A landscape with many valleys, sampled at points; each row gives a point and its height.
A ball rolls from a point to the lowest of its 2 nearest points, and stops where none of them is lower. Distance is the straight distance between rows; heights are no part of it.
k_315: 26; -8; 1; -16; 2; -4; -12; -12; -3; 0; -13; -40; -3; 1; -9; 30; -1; 6; 26; -13; -5; 1; 17; -27; -17; -1; 21; 13; 17; -12; -7  (h 323)
k_942: -1; -33; -1; -34; -24; -15; -8; 18; 21; 39; 9; -16; 4; -3; 14; 41; -26; -4; 22; -19; 18; -22; 12; -9; -15; 1; 8; -7; -5; -1; -1  (h 632)
k_554: -7; -35; 15; -14; -9; -10; -13; 9; -5; -27; -8; -32; 9; 34; 0; 23; 14; -8; 6; 10; -22; 23; 4; -24; -24; -18; -16; -18; 12; -11; -11  (h 556)
k_217: 15; 18; 0; 13; 27; 20; 9; 2; 0; -11; -33; -29; -5; -7; -19; -7; 10; -1; 6; -4; 3; -19; 19; -20; -6; 17; 9; 27; 20; -30; -25  (h 660)
k_299: 14; 18; 11; 18; -11; 1; 6; 6; 19; 17; 5; 43; 7; -23; 22; -23; -8; 23; 9; -4; 24; -42; 21; 0; -8; 2; -22; -4; -1; 16; -4  (h 175)
k_583: 20; 33; -18; 11; 2; 30; -4; -29; 0; 26; 7; 31; 5; -35; -7; -12; 2; 3; 13; 0; 18; -32; -21; 40; 8; 11; 28; 31; 3; 3; 9  (h 391)
k_688: 8; 28; -10; 12; 13; 7; -7; -20; 11; -11; 2; -32; -19; 11; -17; -4; -12; 0; 6; 8; -13; 36; 2; -2; -3; -14; 9; -23; -1; 15; 14  (h 315)
k_754: 5; 2; -17; -7; 0; -12; 50; 26; 0; 62; -3; 23; -5; -3; 23; 5; -21; -10; 12; -30; 49; -53; 18; -21; -8; -10; 2; 15; 7; -18; -13  (h 423)
k_142: 2; -2; -3; -13; -20; -14; -12; -15; 17; 15; 19; -5; -18; -7; -2; 17; -29; 7; 12; -4; 6; 17; 1; 11; 5; -20; -2; -30; -9; 47; 22  (h 441)
k_588: -2; -8; 17; -6; -19; -12; 2; 27; 16; 13; 3; 23; -3; -11; 24; -10; -14; 10; 2; 2; 20; -28; 12; -20; -12; 0; -29; -26; -15; 11; -3  (h 268)
k_113: -15; -27; 4; 4; -16; -26; 8; -28; -29; -53; -5; 4; 11; 53; -18; 25; 33; -11; -18; 15; -46; 74; 6; 14; -4; -52; -4; -5; 22; 4; -6  (h 720)
k_774: 2; -48; 6; -31; -20; -23; -15; 26; 11; 3; -8; -35; 11; 28; 8; 41; -3; -7; 18; -12; -1; 5; 8; -29; -32; -9; -3; -9; 9; -11; -16  (h 513)
k_895: 0; 37; -4; 26; 10; 36; -2; 1; 25; -14; 1; -9; -2; 1; 3; -40; -3; 2; -2; 18; -8; -4; 11; -2; -4; 7; -22; -25; -4; 9; -6  (h 416)
k_222: 31; 31; -15; 19; 16; 36; -1; -23; 18; 15; -12; -12; -8; -22; -15; -7; 1; -10; 19; -5; 12; -25; 1; 10; -13; 4; 17; 14; 14; -4; -6  (h 208)
k_909: -4; 13; 6; 5; 2; 4; -17; -3; -3; -15; 16; 34; 4; -18; 1; -39; 4; 16; -23; 10; -7; 5; -25; 15; 31; 21; -2; 0; -16; 34; 27  (h 210)
k_564: -6; -18; 17; -19; 9; -16; -22; 2; -31; -24; -4; 2; 13; -8; -1; -4; 20; 3; -19; 0; -10; 22; -31; 3; 22; 28; 18; 19; -4; -7; 14  (h 385)
k_31: -22; -30; 11; 9; -10; -7; 4; -19; -31; -56; -2; 0; 17; 45; -13; 23; 39; -16; -15; 34; -59; 54; 3; 15; 1; -46; -10; -7; 28; -7; -5  (h 749)
k_77: 16; 20; -7; 3; -17; -5; -9; -28; 20; 22; 27; 19; -12; -17; 1; 11; -34; 17; 13; 2; 8; -3; 6; 14; 4; -20; -1; -21; -4; 56; 22  (h 390)
k_438: 1; -53; 17; -44; -14; -36; -32; -1; -22; -13; 3; 1; 21; 15; 4; 25; 18; -3; -2; -18; -8; 31; -21; 4; 2; 2; 11; 13; 3; -2; 16  (h 631)
k_494: 20; 39; -9; 19; 1; 20; -13; -20; 18; 10; 9; 25; -4; -23; -4; -30; -7; 9; 8; 7; 5; -13; -2; 25; 5; 1; 7; 5; -6; 30; 23  (h 324)
k_97: -28; -25; 19; 13; 2; 3; -3; -3; -25; -50; -3; -9; 14; 28; -9; 13; 33; -16; -21; 37; -58; 34; -3; 8; 4; -20; -17; -7; 17; -23; -2  (h 783)
k_981: -26; 5; -6; 13; 6; -19; 4; -13; -10; -34; 18; 14; -13; 16; -19; -16; 10; -3; -45; 12; -24; 61; -26; 22; 32; -9; 9; -15; -20; 26; 34  (h 138)
k_322: -3; -13; -8; -16; -10; -1; 5; -10; -22; 57; 20; 32; 12; -20; 24; 24; -15; 7; 13; -26; 42; -48; -9; 8; 18; 8; 24; 24; -10; -16; -3  (h 299)
k_580: 13; 33; -1; 19; 18; 6; -1; -11; -16; -43; -16; -29; -5; 17; -30; -2; 8; 7; -9; 30; -53; 35; 18; 1; 10; 9; 18; 20; 7; -8; -1  (h 377)
k_211: -10; -38; 13; -29; -19; -22; -24; 9; 4; 2; 9; -1; -3; 3; 7; 15; -4; -4; 3; -4; 2; 13; -9; 0; 1; -10; -15; -18; -17; 18; 18  (h 468)
k_878: -21; -13; -7; -13; -11; -28; 4; -16; 18; -8; 13; -14; -26; 26; -10; 26; -15; -1; -7; -9; 0; 64; -2; 14; 2; -38; -3; -39; -12; 41; 11  (h 545)
k_96: 2; -13; -4; -24; -11; 0; -15; -24; -17; 39; 23; 16; 6; -27; 15; 21; -15; 10; 14; -18; 21; -24; -18; 11; 21; 12; 28; 17; -7; -5; 14  (h 200)
k_691: -23; -18; 14; -9; 4; -11; 23; 43; -8; -7; -15; 2; -7; 2; 9; -13; 20; -6; -15; -2; 11; -11; 3; -23; -9; 9; -27; 2; -5; -44; -14  (h 831)
k_891: 17; 6; 7; -6; 3; -22; -10; -16; -37; -40; -16; -16; -1; 9; -24; 15; 20; 14; -1; 15; -45; 49; 8; 0; 10; 3; 25; 26; 5; -3; 7  (h 501)
k_765: 21; 28; -17; 33; 14; 33; 41; 9; 28; 30; -20; 24; 5; -13; 8; -41; 12; -5; 17; -17; 34; -46; 21; 11; -24; 4; -16; 14; 17; 11; -27  (h 165)
k_431: 22; 32; -15; 25; 25; 38; 12; -10; 16; 11; -30; -9; -3; -19; -21; -17; 10; -12; 8; -11; 17; -30; 4; 14; -9; 14; 13; 36; 20; -19; -18  (h 169)
k_55: -10; 8; -8; -4; 8; 2; 42; 5; -45; 62; 11; 60; 18; -3; 31; -10; -8; 9; -3; -30; 54; -52; -12; 9; 23; 6; 18; 37; 4; -11; -13  (h 402)
k_799: -27; 13; 8; 14; 13; 15; -2; 24; -14; -45; -14; -4; 12; -5; -12; -16; 19; -2; -42; 22; -38; 10; -11; 19; 26; 40; -11; 32; -1; -32; -13  (h 389)
k_474: -28; 9; 9; 13; 12; 14; 13; 34; -1; -23; -9; 19; 2; -13; 7; -39; 19; 0; -33; 11; -8; -12; -3; 7; 13; 28; -32; 11; -12; -27; -9  (h 254)
k_459: 18; 20; -19; -3; -2; 9; -17; -38; -7; 31; 21; 19; -2; -35; -8; 5; -13; 6; 11; -3; 13; -13; -24; 28; 13; 1; 30; 18; -2; 12; 24  (h 353)
k_805: -22; 21; 5; 26; 14; 27; 6; 2; 3; -46; 0; -24; 2; 24; -11; -12; 10; -7; -23; 39; -49; 21; 1; 5; 14; 4; -17; -17; 4; -22; 2  (h 840)
k_844: 10; 14; 1; 7; 5; -6; 2; -20; -20; -43; -16; -30; -5; 25; -24; 11; 14; 7; 0; 25; -54; 51; 19; -9; 4; -10; 15; 9; 9; -2; -1  (h 434)
k_399: 9; 53; -13; 28; 26; 17; 0; -14; 2; -39; -8; -30; -9; 20; -34; -14; -5; -1; -16; 27; -44; 36; 13; 12; 10; 1; 22; 10; 3; -3; 8  (h 332)
k_310: -12; -54; 14; -30; -7; -32; -29; -7; -23; -26; 10; 6; 15; 13; -1; 9; 23; -13; -18; -5; -10; 48; -34; 13; 7; -10; 3; 3; -3; 13; 19  (h 544)
k_698: -14; 25; -5; 18; 7; -6; -3; -13; 5; -25; 16; 7; -19; 13; -17; -23; -2; 4; -26; 14; -19; 47; -12; 20; 28; -17; 0; -21; -22; 29; 36  (h 202)
k_574: 20; 15; -3; 20; 27; 27; 4; -6; 4; -24; -21; -44; -7; 3; -13; -6; 8; -1; 6; 6; -7; -6; 20; -31; -14; 15; 7; 7; 19; -19; -27  (h 618)
k_810: -14; -7; -4; -8; -6; -30; -3; -18; 3; -13; 11; -8; -22; 15; -14; 14; -4; 1; -12; -10; -8; 61; -8; 16; 12; -27; 5; -23; -9; 27; 25  (h 593)
k_81: -15; -25; 12; -17; -10; -18; -22; 0; -3; -12; 10; 3; -5; 3; -2; -1; 8; -5; -9; 3; -6; 28; -21; 6; 9; -7; -15; -18; -15; 17; 24  (h 541)
k_84: -10; -27; 0; -15; -17; -26; 25; 50; 22; 26; -5; 4; -8; 7; 32; 8; -21; -10; 4; -14; 32; -32; 14; -37; -30; -2; -15; -24; -8; -6; -21  (h 671)
k_198: -29; -2; 13; 4; 11; 9; -5; 25; -14; -32; -8; 11; 10; -11; 2; -28; 22; -2; -38; 14; -21; 3; -20; 13; 20; 36; -16; 16; -11; -20; 0  (h 329)
k_606: -21; -36; 13; -20; -7; -27; 17; 51; -5; 6; -12; 11; -1; 5; 17; -3; 13; -10; -11; -7; 21; -13; -2; -22; -16; 0; -20; -3; -14; -40; -6  (h 773)
k_237: -17; 31; -10; 31; 21; 35; 13; -8; 5; -42; 4; -37; 2; 35; -15; -16; -6; -11; -13; 40; -47; 30; 5; -2; 10; -1; -4; -30; 8; -12; -5  (h 865)
k_857: -14; -41; 15; -25; 1; -23; -25; -3; -33; -27; 5; 6; 19; -1; 5; -5; 28; -7; -31; 1; -13; 39; -45; 11; 17; 16; 13; 5; -4; 11; 19  (h 472)
k_306: 17; 32; -11; 21; -1; 31; 8; -19; 5; 29; 3; 50; 15; -35; 2; -25; 8; 10; 16; -7; 29; -45; -11; 41; 5; 12; 13; 34; 4; 10; -7  (h 412)
k_639: -29; -41; 10; -3; -12; -3; 0; 30; 7; -14; -1; -16; 2; 30; 17; 4; 7; -15; -8; 24; -7; -1; -8; -23; -31; -21; -36; -51; -1; -11; -23  (h 742)
k_495: 15; 31; -9; 22; 9; 30; -6; -4; 27; 4; -5; -12; -4; -10; 4; -26; -7; -2; 12; 5; 9; -16; 8; -5; -12; 5; -11; -19; 1; 12; -7  (h 376)
k_417: -9; 27; -9; 28; 16; 28; 2; -9; 9; -30; 8; -35; -4; 26; -8; -18; -9; -6; 0; 28; -23; 26; 2; -10; -2; -4; -12; -45; 3; 6; -3  (h 891)
k_186: 20; 32; -13; 12; -3; 7; -11; -32; 17; 17; 20; 18; -16; -21; -9; -9; -17; 10; 11; 2; 5; 0; -4; 24; 7; -15; 10; -6; -5; 38; 32  (h 354)
k_331: 18; 11; -5; 1; -17; 5; -7; -22; 8; 39; 22; 36; 7; -35; 12; 5; -17; 14; 21; -3; 24; -41; 1; 14; 3; 0; 2; 6; -3; 21; 8  (h 477)
k_525: 12; 27; -1; 28; 7; 21; 26; 15; 21; 20; -10; 39; 6; -21; 17; -41; 7; 13; 9; -11; 28; -41; 24; 8; -13; 7; -22; 11; 5; 8; -17  (h 125)
k_342: 28; -5; -17; 10; 11; 17; -4; -8; 12; 17; -7; -47; -9; 2; 1; 14; -13; -11; 22; -15; 19; -21; 12; -36; -29; 9; 13; -14; 21; 0; -22  (h 465)
k_850: -17; -2; 1; 10; 1; 13; -2; -1; 10; -20; 8; -29; -6; 30; 0; -2; -11; -7; 2; 24; -14; 29; -7; -14; -6; -16; -23; -57; 1; 15; -6  (h 924)
k_889: 26; 47; -16; 20; 29; 18; -7; -28; 6; -18; -13; -31; -16; 4; -34; -10; -6; 0; 4; 15; -23; 21; 7; 10; -4; -1; 31; 14; 9; 1; 10  (h 285)
k_353: 18; 24; -4; 5; 21; 13; -12; -12; -9; -3; -19; -8; -4; -22; -22; 0; 5; 5; 8; -5; 0; -7; -5; 14; 10; 20; 28; 36; 9; -22; -1  (h 240)
k_789: -17; 25; 2; 17; 16; 18; 26; 30; 12; -5; -15; 10; -1; -10; 10; -47; 14; 2; -16; -1; 6; -21; 13; 1; 1; 21; -35; 8; -4; -20; -19  (h 166)
k_949: 22; -3; -22; 12; 3; 17; 12; 4; 19; 38; -4; -27; -5; -10; 13; 9; -16; -15; 19; -21; 36; -44; 12; -31; -31; 9; 3; -11; 19; 2; -28  (h 419)
k_735: -21; -7; -9; 4; 1; -42; 10; -25; -5; -31; 6; -1; -20; 33; -22; 15; 11; 4; -25; -8; -18; 82; -8; 19; 11; -37; 16; -13; -10; 16; 15  (h 646)
k_636: -1; -40; 18; -18; -14; -24; -18; -5; -27; -42; -4; -8; 17; 28; -10; 21; 32; -9; -6; 8; -33; 41; -3; -1; -9; -21; -9; 10; 9; -11; 2  (h 636)
k_251: 15; -6; -4; -22; 0; -3; -18; -22; -19; 25; 5; -6; 1; -21; 0; 28; -5; 8; 23; -19; 16; -13; -9; 8; 10; 10; 37; 26; 3; -23; 8  (h 62)
k_706: -19; 32; -1; 26; 17; 31; -2; 16; 6; -43; -11; -12; 5; 0; -11; -28; 6; -5; -34; 23; -38; 7; 2; 23; 23; 28; -12; 21; -6; -26; -10  (h 435)
k_926: -13; -26; 9; -11; -10; -8; -1; 30; 14; 2; -5; -15; -4; 11; 17; 1; -3; -7; 4; 6; 8; -9; 1; -28; -23; -4; -27; -34; -7; -11; -12  (h 679)
k_814: 17; 52; -16; 25; 3; 19; -10; -17; 15; -5; 17; 32; -1; -14; -12; -42; -6; 11; -8; 8; -7; 3; -6; 42; 15; 6; 19; 14; -10; 44; 31  (h 295)
k_700: 12; 14; -4; 9; -1; 16; 1; 7; 22; 20; -7; -7; -8; -16; 10; -13; -6; 1; 14; -5; 22; -28; 9; -17; -16; 4; -12; -15; -1; 0; -10  (h 330)
k_218: 23; 18; -10; 21; -11; 27; 20; -34; -3; 47; 22; 63; 26; -31; 9; -2; 2; 9; 23; -3; 38; -58; -11; 35; -1; -2; 11; 36; 2; 12; -19  (h 432)
k_57: 23; 12; -8; 10; -19; 14; 14; -28; 7; 52; 20; 48; 15; -34; 14; 12; -15; 5; 25; -8; 36; -61; 5; 17; -6; -6; 3; 20; 1; 9; -13  (h 451)
k_512: 26; 14; -12; 19; 22; 20; -5; -22; -3; -25; -15; -52; -9; 16; -17; 5; -2; 2; 13; 11; -17; 14; 15; -34; -17; 5; 16; -11; 21; 0; -16  (h 568)
k_485: -24; -8; 12; 3; -4; 0; -13; 1; -2; -28; 11; 7; -4; 8; -7; -12; 8; -5; -20; 24; -20; 32; -15; 10; 16; -12; -27; -28; -16; 14; 22  (h 605)
k_320: 5; -18; 12; -21; 4; -14; -6; 15; -20; 2; -16; -6; 4; -7; -1; 14; 12; 7; 11; -19; 11; -7; 0; -14; 3; 14; 13; 26; 1; -37; -2  (h 153)
k_733: -14; -31; 4; -21; -11; -30; 29; 53; 8; 26; -11; 11; -8; 10; 23; 6; -8; -7; 2; -17; 32; -23; 10; -36; -18; -1; -12; -3; -10; -32; -10  (h 714)
k_58: 22; 18; -8; -4; 12; 14; -8; -27; -13; 23; -7; -3; -3; -28; -13; 18; 1; 0; 21; -12; 16; -24; -13; 14; 6; 11; 34; 32; 11; -23; -1  (h 173)
k_67: -2; 3; -4; -11; 14; -2; 18; 9; -28; 41; -7; 19; 6; -17; 8; 3; 1; 2; 8; -32; 40; -36; -10; 0; 16; 15; 21; 34; 2; -37; -8  (h 380)
k_319: 17; 32; -16; 27; 26; 40; 25; 5; 24; 17; -26; 2; 1; -15; -6; -32; 14; -11; 10; -13; 27; -35; 12; 10; -13; 12; -6; 23; 17; -10; -25  (h 205)
k_508: 1; -11; 4; -16; 9; -12; 15; 21; -15; 26; -16; -2; 0; -9; 5; 13; 2; 2; 10; -30; 29; -25; 5; -21; 2; 11; 9; 27; 3; -44; -10  (h 286)
k_964: -3; 40; -4; 17; 5; 12; -16; -6; 6; -17; 17; 24; -3; -9; -11; -44; -3; 11; -23; 11; -16; 18; -13; 28; 29; 10; 6; 3; -20; 33; 33  (h 260)
k_830: -11; -45; 17; -28; -30; -28; -17; 25; 18; 12; 10; 13; -1; 5; 16; 16; -17; 1; 2; 4; 10; -9; 1; -7; -7; -12; -28; -29; -21; 31; 9  (h 388)
k_241: 10; -17; 18; -13; -5; -18; -14; -6; -33; -44; -16; -13; 10; 17; -14; 18; 32; 4; 1; 10; -40; 42; 5; -7; 2; 1; 3; 23; 7; -14; -2  (h 569)
k_839: -20; 23; 9; 23; 2; 26; -5; 11; 13; -31; 11; 22; 6; -3; 4; -48; 6; 7; -28; 30; -23; -1; -1; 17; 20; 16; -31; -9; -21; 6; 9  (h 680)
k_375: 2; -49; 19; -39; -14; -32; -22; 13; -17; -14; -8; -6; 20; 19; 3; 27; 18; -2; 5; -12; -6; 18; -6; -9; -11; -1; 0; 18; 0; -21; 3  (h 710)
k_253: -29; 12; 8; 18; 4; 18; -4; 7; 4; -36; 11; 12; 1; 6; -3; -32; 8; -5; -33; 33; -33; 19; -13; 16; 25; 2; -30; -18; -20; 3; 18  (h 650)
k_46: 32; 43; -18; 22; 21; 32; -7; -28; 20; 4; -13; -22; -13; -11; -27; -9; -6; -10; 13; 5; -4; -3; -1; 12; -13; 1; 25; 8; 11; 5; 5  (h 243)
k_2: -2; -21; -10; -25; -26; -10; -5; 1; 18; 56; 18; -4; 4; -17; 20; 45; -35; -4; 26; -17; 21; -42; 17; -8; -10; 0; 12; -5; -6; 7; -5  (h 583)
k_164: -17; -6; 2; 0; 7; -13; -11; -11; -19; -26; 17; 17; -2; -5; -6; -25; 11; -1; -38; 8; -20; 47; -40; 18; 33; 12; 11; -4; -15; 34; 34  (h 57)
k_418: 13; -30; 8; -20; -7; -14; -8; 6; 1; -4; -14; -36; 4; 14; -1; 30; 2; 5; 21; -14; -4; 1; 17; -35; -24; -1; 9; 8; 10; -20; -16  (h 415)
k_358: 25; 12; -15; 8; 15; 14; -12; -19; 10; 4; -4; -49; -12; 5; -9; 13; -14; -5; 22; -1; 0; 8; 8; -22; -21; -5; 13; -22; 17; 10; -8  (h 516)
k_669: -23; -21; -1; 9; -8; -36; 17; -29; -18; -49; 1; 6; -2; 47; -20; 22; 27; -9; -29; 6; -32; 86; -3; 22; 2; -47; 8; -8; 5; 6; 3  (h 688)
k_729: 9; -5; 20; 0; -16; -18; 2; 13; 13; 23; 9; 44; 4; -22; 26; -9; -16; 24; 5; -4; 27; -42; 13; -10; -2; 4; -20; -8; -9; 18; 0  (h 216)
k_318: -10; -5; 12; 0; 15; 0; 21; 30; -8; -18; -24; -15; 0; 4; -3; -9; 24; -1; -11; -4; -1; -9; 13; -29; -4; 16; -15; 14; 7; -46; -22  (h 770)
k_27: -6; -35; 20; -19; -31; -31; -1; 35; 19; 18; 7; 29; 0; -1; 31; 10; -26; 11; 2; 4; 18; -36; 12; -17; -16; -5; -26; -29; -18; 26; -6  (h 326)
k_692: -6; 10; 4; 7; 8; 12; 13; 24; 13; 6; -14; -1; -7; -9; 11; -27; 6; -1; -3; -4; 16; -23; 12; -20; -12; 13; -27; -14; -4; -18; -13  (h 259)
k_655: -10; 43; -6; 29; 18; 43; -2; 9; 22; -26; -6; -11; 5; 3; -4; -40; 2; -5; -16; 21; -23; -2; 9; 11; 10; 17; -17; -1; -6; -11; -7  (h 459)
k_806: -9; -19; 11; -4; -1; -12; -14; -4; -11; -18; 20; 34; 2; -13; -1; -27; 5; 10; -31; 10; -8; 21; -33; 8; 32; 10; -5; -13; -18; 48; 31  (h 141)
k_762: 1; -49; 20; -26; -19; -22; -15; 11; -14; -29; -12; -15; 20; 34; -2; 25; 23; -9; 6; 5; -23; 22; 6; -17; -26; -21; -13; 4; 10; -22; -9  (h 630)
k_454: -3; 38; -12; 17; 7; 4; -4; -18; 13; -9; 11; -6; -22; 7; -19; -18; -14; 2; -6; 9; -13; 36; -1; 14; 11; -16; 7; -21; -13; 28; 30  (h 258)
k_882: 0; 15; 3; 5; 26; 11; 21; 20; -8; -4; -32; -15; -6; -10; -10; -15; 16; 1; -4; -14; 12; -20; 15; -14; 2; 21; -4; 31; 12; -40; -25  (h 705)
k_33: 2; 5; -3; -2; 4; -9; -10; -19; 4; -14; 2; -41; -17; 20; -13; 18; -9; -1; 9; -1; -15; 45; 3; -6; -6; -20; 4; -27; 9; 14; 8  (h 383)
k_916: -7; -46; -1; -30; -23; -19; -13; 33; 21; 10; 1; -37; 7; 28; 16; 34; -16; -13; 12; -9; 4; -4; 5; -24; -33; -7; -9; -33; 0; 12; -22  (h 577)
k_796: 24; -3; -3; -19; 2; -10; -20; -24; -15; 7; -6; -28; -7; -11; -14; 31; -3; 8; 25; -13; -5; 9; 5; -1; -3; 1; 33; 22; 11; -12; 8  (h 215)
k_567: -3; -12; 16; -18; 7; -12; -17; 10; -26; -14; -11; -1; 8; -12; -2; 3; 18; 6; -3; -8; -1; 6; -15; -3; 12; 27; 11; 24; -5; -26; 6  (h 290)
k_518: -12; 10; -5; -8; 18; 5; 27; 7; -42; 44; -5; 37; 15; -15; 17; -9; 2; 8; -5; -33; 44; -40; -25; 11; 30; 25; 26; 41; 6; -21; -15  (h 433)
k_578: -3; -13; 6; -8; -3; -12; -7; -12; -7; -31; -1; -34; -3; 30; -14; 21; 8; -4; 6; 9; -30; 46; 3; -10; -8; -22; -6; -19; 8; 0; 3  (h 463)
k_867: -12; -35; 4; -17; -22; -20; 0; 41; 21; 16; -3; -12; -1; 14; 24; 17; -19; -9; 7; -3; 15; -21; 9; -31; -31; -3; -19; -35; -10; 5; -20  (h 629)
k_122: 0; -43; 8; -41; -20; -24; -22; 11; 4; 24; 6; -11; 9; 6; 10; 40; -9; 0; 20; -23; 7; -3; -1; -5; -6; 3; 9; 3; -5; -11; 7  (h 703)
k_764: -8; -10; -9; -14; -6; -10; 31; 10; -26; 65; 12; 45; 10; -6; 31; 14; -18; 5; 6; -32; 50; -52; -2; -6; 18; 1; 14; 24; -9; -20; -7  (h 357)
k_605: 16; 7; -18; 9; -6; 1; 52; 17; 12; 63; -2; 19; -1; -9; 22; 1; -23; -15; 17; -25; 48; -61; 25; -23; -27; -9; -4; 3; 16; 4; -27  (h 414)
k_208: 7; 1; -15; -20; -10; -7; -18; -33; -8; 30; 30; 11; -7; -25; 1; 17; -19; 10; 10; -11; 10; 1; -17; 20; 17; 0; 24; 8; -4; 22; 31  (h 300)
k_39: -2; -20; -2; -19; -33; -17; 3; 0; 9; 56; 26; 31; 10; -18; 26; 37; -40; 10; 18; -14; 27; -56; 19; -2; -1; -1; 4; 2; -12; 13; -6  (h 542)
k_721: 14; -1; 2; -9; -28; -7; -8; -16; 16; 43; 25; 25; 2; -30; 17; 23; -34; 12; 24; -5; 21; -40; 12; 3; -1; -5; -3; -7; -3; 32; 5  (h 505)
k_9: -33; -3; 11; 24; 10; 18; 5; 6; -15; -51; 1; -9; 9; 23; -9; -1; 24; -13; -32; 46; -62; 26; -5; 17; 20; 1; -19; -5; 9; -29; 2  (h 812)
k_170: 20; 12; -11; 13; -6; 14; 20; 6; 21; 42; -3; 9; -2; -21; 17; -1; -13; -5; 20; -18; 38; -48; 14; -17; -24; -1; -8; -6; 9; 8; -18  (h 378)
k_214: -9; -12; -1; -19; -19; -20; -5; -7; 24; 10; 18; -11; -22; 12; 0; 27; -31; 3; 6; -6; 1; 34; 5; 10; 1; -28; -13; -44; -11; 60; 9  (h 490)
k_550: 2; -4; -3; -8; 6; -4; 28; 24; 0; 37; -13; 5; -5; -12; 13; -1; -6; -4; 11; -27; 38; -39; 13; -20; -8; 4; 0; 12; 1; -28; -10  (h 368)

Call two points neighbours if one is among the 2 nearest of the other. Go from one point of each pair to the other, from neighbour to neighbour, staying as low as possible. Name the highest point that can't be avoided.
k_525 / k_431 -> k_319
k_320 / k_789 -> k_754
k_320 / k_251 -> k_518
k_525 / k_164 -> k_636

For each start below, name the point where the ball stops.
k_253 -> k_525
k_438 -> k_320
k_113 -> k_164
k_891 -> k_431
k_882 -> k_789
k_142 -> k_164
k_721 -> k_251
k_762 -> k_164
k_839 -> k_789
k_639 -> k_164
k_916 -> k_251
